Points, in no order, along strands that fork, close into loops and pass close to each other.
(in the rows, 100 means zero)
Two points are linked if the straight distance between their rows is under 97.8. Some points are linked to none.
j_839: [136 136  65  85 107 102  66  73  90 139  82  99 104 105 112  82  36  95
  65  65 108 117 133 105 111 120 147  61  81 116  94 117  96]
j_16: [ 69  96  90 109  81  98  99 116 101  91  68 110  91  69 117  81 103  62
 106 125  44 134 127 119  82  77  97 120  93  97  63  48 122]
j_463: [133 154  92  83 109 147  90  70 108 117  79  77 107 106  68  83  62  76
  90  74 111 138  93 128  58 124 121  64 119  91 122  87  75]
j_903: [104 100  94  82  98  81  87 120 112  64  66  67  78  81 102  84  76 115
 122 107 125  97 112  87 108  78 137 128 127 111 123 114 103]
j_422: [142 131  64 107 107  93  90  92  81 117 105 104 104 133  93 114  62 119
  86  84  89 113 112 112 135 129 126 151  72  93  92 121 107]
j_315: [103  88 106 134  67  98  55  96  98  95  78 110  98  88  94  70 108  95
  74 107  75 130 101  95  58  96  87  93  83  86  71  62 124]
j_193: [108 105 108 108 114  91  92 110  81 112 113 109 110  88  91  91  98 120
  77  84  92 111 103 117 107 115  82  99 104  66 113  85 121]
j_385: [115  92 112 118  59  88 125 136 124  89  81  75  96 108 112  84 119 106
 155 123 108  94 111  91  69  72 132 117 113  79 129  88  97]
j_575: [ 91 105 141 116 106 119 132  87 126  94 131  87 112 113  92 116 135  82
 103  96  95  45 104 117  94  87  59  55 120  92 145  84  77]
j_348: [ 96 103 110  87 105 118  38  78  90  62  98  69  96  86 103 110  96 119
 110 112 116 147 101  93  88  89 125 150 118 108  67 114 105]
j_405: [ 85  71 119  89  89 132  50  88  63  98  89 119 114  84 100  88  90  88
 111  87  96 128  70  91  67 101  99 106  94 116  70  95  90]
j_669: [118 110 132  97 124 138  75  59  88 113 123  92  80  93  87 105  82 101
 121  99 117  83  92 108 116  95 117 130  98 108  83 113 101]
j_161: [ 99 100 102  87  75  99  80 134  96  83  58  85 113  49  94  56 101  89
 100  81 103 128  97 101  76  86 105  80 132 104 112  91 109]
j_431: [128 111  77 121  99  81  92  87 102 107 115 112  84 137  91 111  70 136
 101 121 107 112  95  97 116 120 128 154  62  74  75 114 111]
j_767: [ 55  72 103 118  90  64 106 110  74  91  88 133  92 106 113 106 120  69
  73 147  70 110  92  77  79 114  90  80  57  89  88  73 125]
j_805: [139 131  44  90 117  95  96 117 119 137  65  90  95 105  91  81  76 123
  43  66  89 112 131  97 128 134 109  67  95  85  87 106 111]
j_250: [106  70  95  82 110 112  89 103  98  91  89  73  85  76  73  86 133  60
  68  76 123  90  51  59  85 100  71  36 121 135  99 111 111]
j_307: [ 90  81 114 112  93  93 137 108  88  68  95  98  99  69 122  86 137  49
 106 129  42 113 117  97  98  78  81 121  74 106  81  47 118]
j_827: [103  51 117 105 105 106  76 102  90  67 104  70  85  98  78 100 121  82
 106 126 105  98  63  69  91  94  85  99 102 131  89 115 114]
j_308: [125 131 129 120  88 123 120 108 118 111 123 101 125 114  92 107 121 122
 119  96  92  91 141 126  89  93  78  87 114  34 161  75  95]
j_789: [109  80  91 101 102  98 131 139 139  98 102  70  70 116  78 109 108 105
 107 122 101  49  87  87 122  85  88 109 115 127  87 122 110]
j_794: [110  56 134 128 102  89 124  71  87 113 109 117  81 109 126 105 126  50
 106 117 103  54  86  84  72 104  96  83  56 126 102  86  79]
j_415: [139 163  54 105  92 129  97  71 106 151  78  85  78 130  80  84  49 101
  81  78  91  99 118 118  78 113 130  84  94 116  68 103 109]
j_683: [138 108  76  65 118 100  87 105 130 132  72  86 107  92  74  83  82 127
  70  66 115 116  95  83 132 133 104  60 109  80  93 117 111]
j_73: [ 82 146 100 119 103  76 141  90  97 134  81 114  91 101 117 100  90  95
  81  57 110  95 107 124  88  97  96  70  95  93 109  67  85]
j_224: [ 79  89  83  93  95  51 103 148  95  89  98 123 110 123 102 114  73 138
 103 143  87 113  98  86 110 132 113 126  92  76 120 114 120]
j_490: [100  98 100 104  94 110  68  87  70 107  86 115 114  87 115  85  69  99
 128 108 104 134  69  99  74  95 126 131  79 117  64 103  87]
j_629: [106  98  87 100  87 119  95 102 103  69  73 124 126  75 114  71  97  80
 136 119  26 154 129 126  77  77 110 141  94  88  48  63 108]
j_440: [108 101 122 128  98 100 116  65  77  90 144 130 129 102 126 104 115 117
 128 108  96  80 140 102 106  94  94 112  51  62 132  81  90]
j_273: [ 99 119  84  86  98  66 111 135 104 125  62  97  98  75 101  77  72 102
  90  74 102  88 115 106 104  96 117  94 126 105 135  94 105]
j_167: [ 67  90 101  82 127  83 119 111  64  92 124 120 147  97 123 108 111 104
 130  96 107  71  73 113 117 102  84 117 115 137 138 126  86]
j_554: [119 143 116 114  91 112 138 103 134 124 104 105  95 119  73 107 108 108
  86  85 105  95 132 115  82 120  74  57 113  38 145  63  99]
j_754: [ 92 130  96  85  82 134  70 114  98 107  46  83 106  60 101  71  76  90
  90  64  87 140  98 117  52  92 103  74 137 118 102  82  89]
j_757: [ 76  86  95 102  95 112 128 120  93  88 152  90 120  96 108 134 145  75
  86 100  94  50  85 110 120  73  36  77 117 129 146 108  93]
j_162: [ 60 115  83 115  83  60 120 133  81 108  81 118  91  86 117 102 101  93
  65  91  86 116 115 122  99 101  70  89 107  89 100  56 114]
j_927: [ 50 109  84  97  94  74 125  94  77 114  78 129  48  90 133 124  74  55
  80  88  86  81 129 110 129  96 100  91  87 143  69  82 106]
j_56: [114  38 100  99 111  95  76  84 130 101 122 117  97 126  73 101 144 122
  77 108 138  79  77  73 110 119  67  66 102  96  99 143  97]
j_504: [ 78  91  89  89  88  80  98 151  69  75 102 103 138  87 101 102 108 119
 112 101  93 129  76 115 105 117  97 126 131  90 135 115 107]
j_184: [ 81  85  98 102 111 115 122 100  74  31 126 129 139  93 110 101 131 108
 136 168  34 144 110 104  94  92 100 126  81  75  75  81 113]
j_384: [ 59 102 103  98 124 103 131 121  37  86 113 105 102  97 109 126 117  67
  88 136  50 102  73  92 100 104  75 106  79 127  89  75 115]
j_778: [102 102 135 119 125 127 125  86 119  90 108  70  80 100 122  99 108  86
 157 118  91  68 100 108  92  63 111 142 112 102 103  91  76]
j_907: [118 114 108  98  97  95 137 102 162 110  96  92  92 104  68  99 111  97
  81  89 119  82 111  99  89 120  92  45 132  73 147  82  85]
j_125: [122  98  93  91 122  88  66  97 103 119 102 107 125  92  75  89  96 119
  57  68 117 115  99 104 128 133  83  82 116  59 118 101 108]
j_763: [ 87  93 116  89  81 101  97 116 112  72  89  69  94  52  89  69 121  63
 102  84  94 106  95  85  92  76 110  91 131 107 128  83 108]
j_221: [112 125 127  84 122 135  66  52  77 105 106  90 107  85 107 109  76  99
 122  70 119 123 103 121 112  90 136 137 103  95 107 117  88]
j_613: [ 72 118  83  97 106 100 116 137  79 146  67 113  81  95 101 106  91  89
  76  84  98  99  74 109  84  96  75  85 110 144  48  81 103]
j_335: [ 81  96 101  77 124  86  96 118  75  88 115 114 139 106 102 119  96 131
 106  93 110 112  78 113 117 118 103 127 119 112 130 134  99]
j_479: [ 82 102 102  90 115 115 134 114 101  95 135  89 138 101 119 114 127 104
 117  86 113  46  77 131 122  76  68  93 133 122 144 124  71]
j_191: [108  55 147 118  62 115  70  82 127  61 110  87 110  92  93  90 150 100
 127 102 119 112  99  90  75  93 105  83 102  70 114 103  89]
j_293: [103  80 128 137  99  97 102  52  87 110 108 132  90 103 105  85 123  73
  96 102 100  87  98  85  78 102  97  80  47  98  92  62 100]
j_361: [ 94  44 112 114  98  88  76  67 109  80 128 115  96 141 103 112 145 112
  97 130 141  74  82  80 101 110  83  93  78 105 103 135  92]
j_753: [ 80  92 127  88 135 119  81  72  72  83 118 113  78  82  92 115  85  79
 109 121  97  77 108 103 123  84 116 131  97 123  92 107 102]
j_18: [146 104  58 106  86  63  93 127 130 126  78 109 100 121  80  90  73 143
  59  98  93 107 114  86 126 132 111  90  80  77  89 108 122]
j_664: [ 88  59 111 104  88  84  89  88 123  98 137 103 116 148 109 122 130 133
 113 124 147  94  53  93  92 109  97 107  87 124  79 142  81]
j_359: [ 92 124  82 100 117 116  94  44 102 137 109 127  51  98  91 111  82  76
  50  62 110  90 131 102 126 109  90  68  85  90  48  90 113]
j_319: [ 87 110  79  93 122  77 129 106 120 131  97 122  70 100  84 105 102 109
  43  74  92  82 112  90 140 123  55  85  98  88  62  83 114]
j_350: [109  86 114 108  94  63  88  74 101  64 128  84 129 116 137 130 114 127
 120 112 109 144 141  96 116 103 131 158  77  76 136 106  87]
j_83: [ 60  65  89  82  85  56 108 136  78  57 123 116 102 104  87 114 105  84
  92 129  96  81  79  74 112 111 107 102 106 111 134 124 122]
j_320: [137 148 117 108 104 144  89  80 118 106  83  66 115 102  67  90  96 122
 102  74 108 130  73 126  59 106 115  99 119  78 117  87  83]
j_720: [111 152  91 121  91  96 121  69  71 140 102 113 104 114 127  94  78  96
  84  58  97 119 107 136  73 121 105  76  72  80 107  60  81]
j_735: [123 125 102  97  74 144  60 102 105 102  60  95 129  85 101  71  82 101
  92  61  74 147  82 114  38  98 109  90 107  93  96  72  67]
j_549: [ 98 129  90  92 127 128 120 101  86 158  86 107  99  93  94  99  96 108
  87  63  91 101  82 124 102  96  79  93 124 124  69  88 101]
j_880: [ 82  67 108  96 110 109  97 116  85  99 109 101 107 108  95 102 110  89
 102 116 113  77  53  92 105  98  81 101 100 136  94 120  98]
j_453: [108  88 110 125  66  79 115 121 103 116 119 112 138 140 144 129 124 139
 149 114 132  97 115  97  99 102 103 115  79  83 147 114  63]
j_471: [ 66  90 111  75 144  84  94  73  62  77 131 149 110 113  86 124  81 111
  79 104  79  75  96  91 133 125  86 109  88 105 103 119 119]
j_209: [141 128  78  67 119 116 104 104 152  98  58  63 105 103  63  72  71 121
  72  84 124 113 105  89 106 117 119  40 126  81 106 104 103]
j_427: [108 116  72 104  99  81 110 112  77 119  64 120 113  85 141  78  71  74
 118 105  58 131 147 134  77  85 130 138  82  94 108  64  91]
j_133: [ 92  74 109  58 130  89  76  56  94  93 101 137  92  90  83 113  82  91
  81  92 123  67 119  78 140 115 119  98  88 121  93 147 101]
j_23: [ 94 111 132 117 102 111 128  83  84 118  82 110  88  77 124  82  99  71
 116  98  77  87 111 107  80  85 115 106  90 112 102  61  87]
j_860: [ 61  85 105  67 115  96  78  91  93  67 116  74  89 118 101 130  96 103
 126 134 137 109  74  82 102  86 127 137 138 152  69 146  95]
j_124: [ 69  67  92  70 119  85 119 110  56  79 130  74  87 123  96 165 115  51
  72 143  45  82  59  73 102  97  79  88  87 123 105 108 143]
j_330: [128 135 109  95 128 119 116  73  78 112  99  90 117  94 114 105  80 112
 127  78 102 104 101 131 108  87 136 153 105  98 119 108  78]
j_597: [110  95 109 102 101 119  88 135 125  83  95  59 115  96  80  91 127 124
 109  93 119  97  71 109  88  91  86  96 146  80 131 107  98]
j_138: [ 93 101 128  94  96 132  56  82  83  94  95 102 100  58  96  81  83  81
 102  94  75 121 122 117 100  73 119 124 109  97  86  91 120]
j_421: [118 104  82 100  94 129  65  73  89 127 107 120  73 114  66  94  78 108
  87 111 107 103  77  91 104 121 107 109  73 115  27 120 131]
j_513: [121 134  89  63 116  94 108  83 167 109  77  99  99 100  71  85  77  99
  67  82 115  92 117  90 117 131 108  39 124  74 139  88  79]
j_844: [ 77  93 101  80 125 107  98 113 111  88 105  69  84 114  95 119  95 134
 121 111 117  96  81 111 118  92 105 147 143 137  78 139 101]
j_153: [ 82  76 111 120  65  94 141 132  76  93 123  91 126  86 112 110 151  66
 103  92  90  91  72  94  74  88  53  63 102 127 127  76  88]
j_733: [ 72  96 127  99 104 109  86  84  84  93  90  92  76  61  97  90 111  62
  80 104  67 100 125 113 119  77  83  99 104 104  90  64 121]
j_772: [101  90  79  71  91  91  66 138  95  87  60  84 116  62  80  71  77 117
  77  80 127 134  75  86  88 111  92  76 139 102 106 111 118]
j_822: [132 110  99 115  76 121  81 111 125  81  78  64 123  98 114  90 121 132
 133  97  78 159 117 118  70  76 122 159 106  60  91  70  89]
j_623: [101  82 100  97  98 104  79 129 107  69  83  63  63 108  74 101  91  99
 104 135 113 103  80  71 104  90 107 116 118 137  63 122 123]
j_507: [ 89  90 122  84  98 119 111  96  89 113  82  54  62  66  96 120 110  35
  71  82  98  92  85  86  91  79  73  60 118 138  90  80 109]
j_284: [ 66  82 110  82 112  70  61  74  93  60 116  80 103 110 110 124  95 115
 119 134 123 138  84  80  84 107 131 145 111 114  77 127  93]
j_437: [ 94 136  59  90 116  73 107 105 119 136  86 113  80 102  96  98  82 108
  45  54  99 106 129 115 145 119  76  67 110  69  84  86 114]
j_928: [ 80  83  84  71  80  79  91 160  78  96  92  95 120  78  87  89 103 118
  99  88 105 120  50  92  85 106  94 105 137 114 112 121 105]
j_446: [ 90  99 100 132 102 122 106 102  91  69 149  97 135 134 138 131 147 143
 137 168  97  98 100 116 110  75  57 123  90  83 112 108  83]
j_654: [ 74 113  68  86  87 132  39  96  77 119  92 127  77  77  87  95  48  70
  93 118  89 131 130 108  94  94 130 101  89 140  67 113 125]
j_605: [114 123  87  70 128 101 132 114 126 126  93  89 121  97  88  99 105 126
 101  59 109  82  90 121 124 109  90 100 146 100 137 129  78]
j_447: [ 99  79 118 106  52  93 111 117  87  86 118 104 163 118 147 115 138 126
 158 113 112 133 126 109  89  84  96 125  96  76 133 110  61]
j_327: [102  99  79  84 112 102 110 137 136  99  93  68 100  88  82  90 111 121
 110  88 113  80  69 102 121  94  85  97 162 106 122 134  95]
j_556: [ 82  86 109 124 110 124 118 110  85  54 139 102 123 114 121 120 146 108
 132 183  56 113 106 106 103  80  78 131  84  79  83  88 111]
j_158: [124 107  94  86 115  74  96 109 128  90  83  81  88 104 101 101  80 132
 110  97 118  97 113  90 122 111 133 127 105 102 126 125 103]
j_685: [ 96  66  98  62 120 102  75  86 116  96  91 102  78  85  84 100  94  97
  94  95 131  72  91  68 139 112 117  88 115 131  96 149 102]
j_852: [104  87 117 105  81 118 109 130 131  86 108  53 104  81  65  83 144  78
 105  86 116  92  76 105  68  88  71  52 150  87 131 104  94]
j_137: [101 105  88 100 101 112 124 107  93  60 100 122 130  92 129  97 106 106
 146 144  38 144 111 118  93  88 104 163  87  65  75  70 112]
j_791: [ 63 144 100  90 115 101 136  84 104 121  68 108  64 100 113 110  87  74
  79  48 123 101  97 134 103 101  82  53 113 105  76  87  66]
j_500: [109  51 116 141  82  86 117 100 106  97 111 103  78 118 103 103 132  82
 107 144 100  58  92  66  85  90  76  85  69 107  99  90 100]
j_292: [ 83  81 110  82  85  93  95 131 108  51 106  64  92  71 108  81 118  86
 128 105 102 104 101 101 111  66 117 135 133 113 131 114 108]
j_309: [ 82  62  95  98  77  64 104 133 108  73 125 110 111 111  92 102 119 100
  98 122 120  82 102  88 117 100  77  84 104  86 134 125 114]
j_454: [140 102 117 135  75 110  76  95 107  96 112  97 126 115  94 101 120 135
 111  97  97 126 119 102  83 109  93 100  82  36 116  97 102]
j_905: [ 56 115 107 109 105  86 133  87  78 105  64  95  49  74 130 107  98  51
  85  78  96  91 136 118 109  76  92  83  87 122  80  64  91]
j_768: [ 58  73 102  92  95  66 100 112  88  56 114 107 117 133 128 123 106 105
 132 150  97 122  87  92  91 105 135 135  94 103 100 120  91]
j_943: [139 115  73  78 112  77  83 102 106 101  77  88  94 125 104 106  62 147
  72  91 109 111 120  85 150 125 137 136  94 110  85 138 105]
j_160: [ 98 114  64  87  87 138  14  93  84 118  82 106  84  68  90  97  56  80
  72  92 104 133 131 106  88  91 102  64  91 121  68 111 142]
j_934: [102  87 116  99  96  97  89  90 138  91 126  67 107 127 102 116 114 126
 130  99 155  94  66  93  95  91 108 101 126 119 105 143  61]
j_244: [ 77  79 111 109  67  60 132 104 105 112 104 126 100  90 112  93 118  81
 104  80 121  76  96  80  83 116  95  59  90 100 147  88  83]
j_280: [152 120  94 114  96  97 111 106 112 130  91  90 123 144 106 109  84 145
 111  74 125 113  76 104  97 130 133 115  85  95 101 118  74]
j_394: [ 99  77 142  92 105 112  80  58 114  66 120  65 108  95 105 103 130  98
 127 106 145  96  66 100  90  85 113  90 130 114 110 136  63]
j_74: [ 67 104  94  97 122  76 115  92  68  98 111 152  91 105  97 117  70  90
  83 124  72  86 112  96 108 116 105 114  68 112  84  93 126]
j_874: [ 73  91  93  93 109  97 149 124 110 109 135  80  98 100  94 127 141  77
  70  65  96  48  78  94 126  95  35  59 126 124 112  99 100]
j_831: [108  77  91  73 121 124  77  72 107 109  76 107  61  83  76  95  87  76
  66  99 125  80 126  62 122 111 108  58 107 127  73 111 120]
j_879: [168 147  52  82 101 128  82 116 117 125  44  68  96 126  90  79  46 117
  83  76 105 117 119 106  91 107 141  78 101 120  70 116 100]
j_202: [ 88  85 109 106  73 112 113 129  93  88  84  57  81  60  95  89 119  38
  99  80  79 101  86  83  78  65  84  83 118 130 103  76 102]
j_223: [ 98  73 118 129  63  74 103 114 124  75  91  97  82  76  92  76 123  84
  94 121  87  90 128  77  96  91  93  85  97  74 119  68 130]
j_695: [116 153  55 117  96 119  88  86  76 154  89 104  82 103 106  93  54  82
  95  85  82 111 119 130  87 100 119 124  91 106  71  81 116]
j_524: [103  99 108 125 107 109 105  75  85  90 159 136 145 133 128 130 112 140
 119 125 110  73 111 103 116  96  76 103  61  74 136 120  71]
j_476: [117  88  99  95 107 113 116 105 131 130  90  92  87 109  73  84 113 113
  78  93 109  73  68  82 101 106  88  59 109 117  69 113 102]
j_657: [ 58  79  85  79  96  62  97 138 105  59 110 103  95 122  77 122  96 122
  90 147  93  81  80  86 119 117 122 116 106  98 103 147 125]
j_521: [ 91 111  67  89  88  74 109 131  85 125  51 109  86  83 128  73  59  84
 112 105  81  99 123 105  92  87 142 125 106 121 115  88 104]
j_222: [ 90  92 132 116 103 109 134  91  96  86 101 102  86  68 128  92 114  49
 133 129  59  86 117  87  99  72 105 122  80 113  92  66  93]
j_313: [ 95  75 139 123 103 101  95  68  94  85 129 113 102 104 118  87 107 104
 133 122  99 103  91 105  93  92 112 132  70  93  96 100  82]
j_82: [115 126 127 127 115 131 139  93  98 123  98  96  92 103 107  85 100  92
 142 112  88  84  86 117  67  76 101 107 105 103 100  70  74]
j_45: [ 97  89  81  97  87  48  94 125  76 108  90 141 131 108 101  96  76 124
  81 102 106 128  91 100 105 135 112  99  63  84 116 106 108]
j_267: [ 96  89 107 132  59  83 133 143 121  99  97  93  94  95 104  85 128  91
 125 131  82  82 130  88  92  80  84 106  96  76 123  76 115]
j_925: [118 115 117  99 134 140 107  47 111 130 137 115  91 114  89 116  83  98
 105  71  99  56  85 100 128 100 109 121  86 109  68 123  93]
j_587: [ 97  94  87 116 105  71 134 133 136  92 105 118  99 109  97 120 101 117
 104 110  91  38 135  97 134 103  73 107 108  84 129  99 113]
j_435: [110 109  94 109 121  79 100  75  93  93 143 123 111 130 115 127  86 137
 116 127  92  99  96 104 116 121 101 148  69  79 103 109  99]
j_255: [102 111  62 100  89  56  83 106  81 126  76 131  95  98 112  80  56 105
  59  79 106 112 115  96 110 132 115  73  73  96 101  93 114]
j_996: [ 86 118  79  99  95 125  59  90  85 136  80 111  66  85  76 108  81  84
  57  91 110 126 110 108 107  92  78  67  97 123  39  92 125]
j_144: [109 111 117 114  84  85 111  87 127 108 117  83 123 138 138 134 112 133
 151 109 136  95 109 106  92  81 126 121 100  86 134 117  64]
j_323: [103  81 158  90  88 124  88  82 130  58 106  68 122  77  96  82 135  87
 135  89 116 106  89 114  77  82 124  93 130  91 131 110  74]
j_98: [138 121  65  70  92 114  73 107 103 115  51 100 107 108 107  82  44 127
  96  82 126 117 132  91 110 107 149  73  83 132  86 125 102]
j_878: [ 91  97  80  76 106 102  75  82  92 126  64 114  49  91  83  96  98  72
  42  84 118 110 105  75 117 114  81  40  97 126  46 104 122]
j_256: [ 97  48 109 126  79  82 111 121  90  93  96  98  81 116 104 108 122  50
  99 153  73  98  79  60  71 108  84  97  57 116  86  92 116]
j_588: [112 126  86 115  92  79  67  67  89 135  78 103  97  91 118  75  49  82
  73  61 101 124 126 111  89 112 130  69  62  94 111  98  92]
j_262: [127  86 140 129  77 105  86  83 141  89 122  82  97 121  85 106 120 130
 125 110 127 101 123  98  78  93 101  82 103  46 122 102  84]
j_530: [106  70  84  87  87  92 118 126 131  67 109  54  70 104  93 103 109  88
 119 109 123  58  70  74 120  74 120 104 119 153  98 141  97]
j_755: [ 55  88 111  94 111 105 102 108  44  77 115 118 123  89 102 102 131  85
  78 115  60 125  82 104  93 105  56  83  91 111  97  71 119]
j_911: [ 88  91 101 119  58 100 128 121  96  79 142  92 142 146 155 134 143 120
 157 161 115 109 126 104  96  62  80 122 101  87 111 114  65]
j_547: [124 118 111 123  71 135  78  86 118 106  72 104 108  91  94  69 105 100
  91  86  70 139  93 113  33  97 101  78  83  81  73  59  88]
j_876: [123  99  95 110  89  92  75 104 117 114  71  92  94 103  95  71  76 121
 104 102 119 106  84  78  80 106 124  84  86  98  95 103  92]
j_598: [147 140 112 108 119 131  85  93 122 112 116  68 112 114  58 102 103 127
  94  77 113 108  87 124  95 106  89  87 119  55 117  98 101]
j_369: [ 88 129  98 102 106 106  76  92  88 115  87  98  64  77  96  88  86  77
  61  90  95 113 124 116 106  84  84  77 116  95  72  76 124]
j_987: [ 80  63  74  72 104  85 118 129 107  92 128  85  99  93  88 103 137  66
  67  65 111  67  68  73 129 100  64  60 131 130 126 126 108]
j_17: [101  75 108 115  50  83 117 135 132  91 112 102 109 102  98  89 116  86
 113  94 126  68 111  82  85  99 102  68 109  74 155 111  95]
j_363: [144 130  85 127  85  93 118  90  84 141  96 111 134 123 103  98  82 114
 107  69 102 118  85 123  76 119 124 100  62  80 115  84  73]
j_614: [ 91  87  97 109 114  70 116  93 136  72 120 114  98 120  97 129  86 119
 111 110 112  40 128  83 135  89  90 129  90  92 136 118 103]
j_409: [126 130 105 119 106 118 108  82 125 127 119  97 101 103  59  96 112 114
  74  75 103 103 106 118  95 117  66  53 111  36 105  64 108]
j_230: [152 145  70 101  93 125 114  95 127 147  85  89  85 129  82  82  71 135
  96  78  91  93  80 107 100 121 113 109  86 103  53 109  98]
j_502: [100  98  98 107 112  88  97  41 100 131 115 141  65 106  94  98  89  86
  61  81 106  63 116  88 111 119  98  73  64  92  75  90 119]
j_896: [102  73 133 114 115  96 117  64  89 103 119 124 109 106 128 102 101  92
 131 103 117  66  81  90  80 101 110  98  73 126 125 111  69]
j_60: [ 86 100  83  89 119  69 124 104 126 104 114 131  98 112  81 111  85 123
  60  90  82  62 133  88 140 121  76 110  89  79 101 102 130]
j_842: [ 85  65 106 117  78 101  66 130  96  62  96  95 114  76  88  77 126 103
  93 119  76 123  84  88  78  94  78 107 105  86  91  84 126]
j_647: [122 112  97 118  81  87  64  73  87  98  98 109 102 104 105  76  65  88
  93  96  78 130 134 111 101 107 135 135  66  64 100  89 107]
j_684: [120  74 107  84 138  93  70  73 131  91 122  99 106 119  79 104 121 134
  79  92 137  88  85  84 132 118  90  74 110  72  85 150  95]
j_85: [ 68 121 104 106 102  92 142  72  98  94  55  95  32  97 120 117  89  48
  82  67 120  94 105 114 100  89 100  38  90 100  87  77  65]
j_936: [107 100  97 112  66  89 109 146 123  76  84  67 102  92 104  94 124 115
 151 119  95 134 118 102  77  71 114 154 120  72 104  84  98]
j_238: [115  88  97 104 109 108  99 123 123 100  97  81  70 112  78  90  97 131
  97 116 115  77  78  76 116 104 100 104 104 122  48 124 112]
j_709: [ 79  96  94 110 108  91 134 143  90  82 114  88 118  98 125 114 118 109
 131 134  78  85  93 113  97  77  87 143 124 102 131 102 103]
j_966: [116  84 124 115  88 111  63  47  91  78 120 115 103  87  98  77  99  93
 112 119  88 116 122 106 108  99 124 130  62  63  96  86 104]
j_294: [125 123  77  65 146  97 116 104 110 129 107 113 113 101  85 108  86 134
  73  60  88  90 106 109 148 123  89 121 129 101 108 122 101]
j_105: [101 109 110  96 127 146 115  72  96 137 116 105  66 101  83 117  91  87
  85  88  98  62  91  92 121 106  85  93  87 134  45 104 108]
j_386: [ 87  71  76  71  91  89  92 136  93  77 106  82  95  74  66  85 124  65
  81  80 124 100  63  68 115 100  82  68 133 126 114 120 118]
j_701: [116 112  98 103 107  87 124 101  84 106 101 110 122  93 122  99  95 117
 127  97  90 103 119 113 105  92 119 139  91  90 139  91  91]
j_331: [107 103 113 102  95 102 120 104 143  93  95  75  76  91  67  86 133  73
  76  85 124  86  96  83  84 106  66  31 134  84 119  73 102]
j_86: [ 91 111  95 114 106  87 143 101  72  98 113 141 129  91 148  98 102 101
 140 116  72  94 136 114 103  99 105 128  69  85 128  75  87]
j_302: [ 83  80 113 105  96  72 111  87  72 105 114 149 114  94 123  94 112  87
 109  90 120  82  83  92  98 113 104  80  75 104 132 106  81]
j_583: [ 88 116 128  96 124 138 117  79  98 132  94  77  58  92  87 133 100  54
  84  77 100  77  94 101 105  88  69  65 113 145  66  84  97]
j_834: [100  91 122  97 119 121  99  85 103 120 109 104 106 105  82  89 110  94
  94  75 126  75  58 102  97 110  77  64 114 113  96 114  85]
j_79: [ 73 101 109 111  93  64 111 109  83 100 105 133 100  81 110 104 115 106
  78 111  81 105 133 108 116 114  76  97  87  74 117  55 120]
j_637: [ 91  99  95  65 141 139 106 123  92 110 106  94  81  98  75 125  85 119
 104 106 102  84  87 100 135  99  98 135 128 128  69 138 125]
j_72: [ 93 117  96  88  87  63 139 126 112 121  88 104 117  81 103  91 106  91
 107  59 120  86  97 102  92 100 100  73 119  96 157  92  75]
j_58: [ 71 105  92  71 129 121 112 123  75 120  99 121  80  99  79 123  82  92
  96 127  81  87  89 101 119 106 101 121 102 158  60 116 118]
j_211: [ 81  89 100 107 108  88 115  74  70  71 152 134 131 138 134 129 110 125
 138 149 106  85  98  95 106 106  99 120  56  95 112 121  78]
j_898: [ 69  80 102 106 125  96 129 110  61  81 124 121  90 114 103 133  93  82
 101 169  59  75  91  76 103 108 106 123  63 116  88 102 103]
j_538: [ 99  94 126 124 102 102 132  82 126  93 119  61 102 126 134 120 124 119
 162 120 122  89 112 119  84  69 124 142 115  97 114  98  58]
j_850: [120 111 117 127  84 114 108 115  82  95 124  99 138 106 107 109 140 132
 123 105  99 107 125 117  99  94  67 109 107  50 130  84  99]
j_766: [112 134  76 130  96  87  96  93  97 123 100 121  92 107 110  79  57 100
  93 105  85 106 121 119 104  97 116 123  66  77  96  77 115]
j_969: [105 104 119 118  96 101  82  37  98 119  98 125  73  92 102  75  83  74
  81  91 111  96 110  91  90 103 115  71  75  83  81  85 108]
j_365: [ 76  68 107  90  86  59 102  98 117  47 121  95 110 112 131 113 120 106
 129 132 122 106 131  95 114  92 127 144 105  92 127 120  94]
j_3: [ 70 119  71  80 107 132  83 113  74 140  86 131  77  91  89 115  57  86
 100 123  86 113 108 112 106 108 122 110  93 158  51 114 122]
j_591: [107 138  89  73 141 116 119  84  82 144 114 117 121 100  92 105  87 115
  69  44 100  91  97 138 125 119  70  92 117  89  97  92 110]
j_118: [111 106 104 111  87 106  61 102 111  65  90  61 113 103 107 105 103 138
 118 106 100 149  88  96  67  85 103 160 116  88  69  85  97]
j_5: [108  80 106  82  78 140  22  72  70  69  78 119 123  74  91  79  89  99
  92  81  69 153  82 100  59 103 107 120  91 101  60  86  98]
j_799: [168 137  70  94 102 119 108  98 122 134  77  66 100 144  90 104  88 147
  96  64 116 116  81  95 100 120 137 122  88 105  63 129  76]
j_194: [ 98 107  96  84  80 129  45 103  90  76  73 112 118  68 110  70  80  91
 103  97  42 152 117 119  76  82 109 132 108 102  64  78 112]

A tip is a point with one link. Name the tips that can be reached along the links from each point below, in the order of the rows.
j_507 => j_250, j_753, j_842
j_74 => j_471, j_755
j_98 => j_767, j_927, j_359, j_427
j_82 => j_490, j_350, j_133, j_223
j_834 => j_530

How many points has the smallest loop of links through each point below? Write 0 if it is on no loop.
j_292 => 21
j_476 => 6
j_647 => 20
j_556 => 16

A fork is a point with three links, a tip a point with one. Leave the first point through the second and follow the links. Name the first fork or tip that comes.
j_657, j_224 => j_415
j_86, j_440 => j_763
j_331, j_852 => j_613
j_850, j_454 => j_684
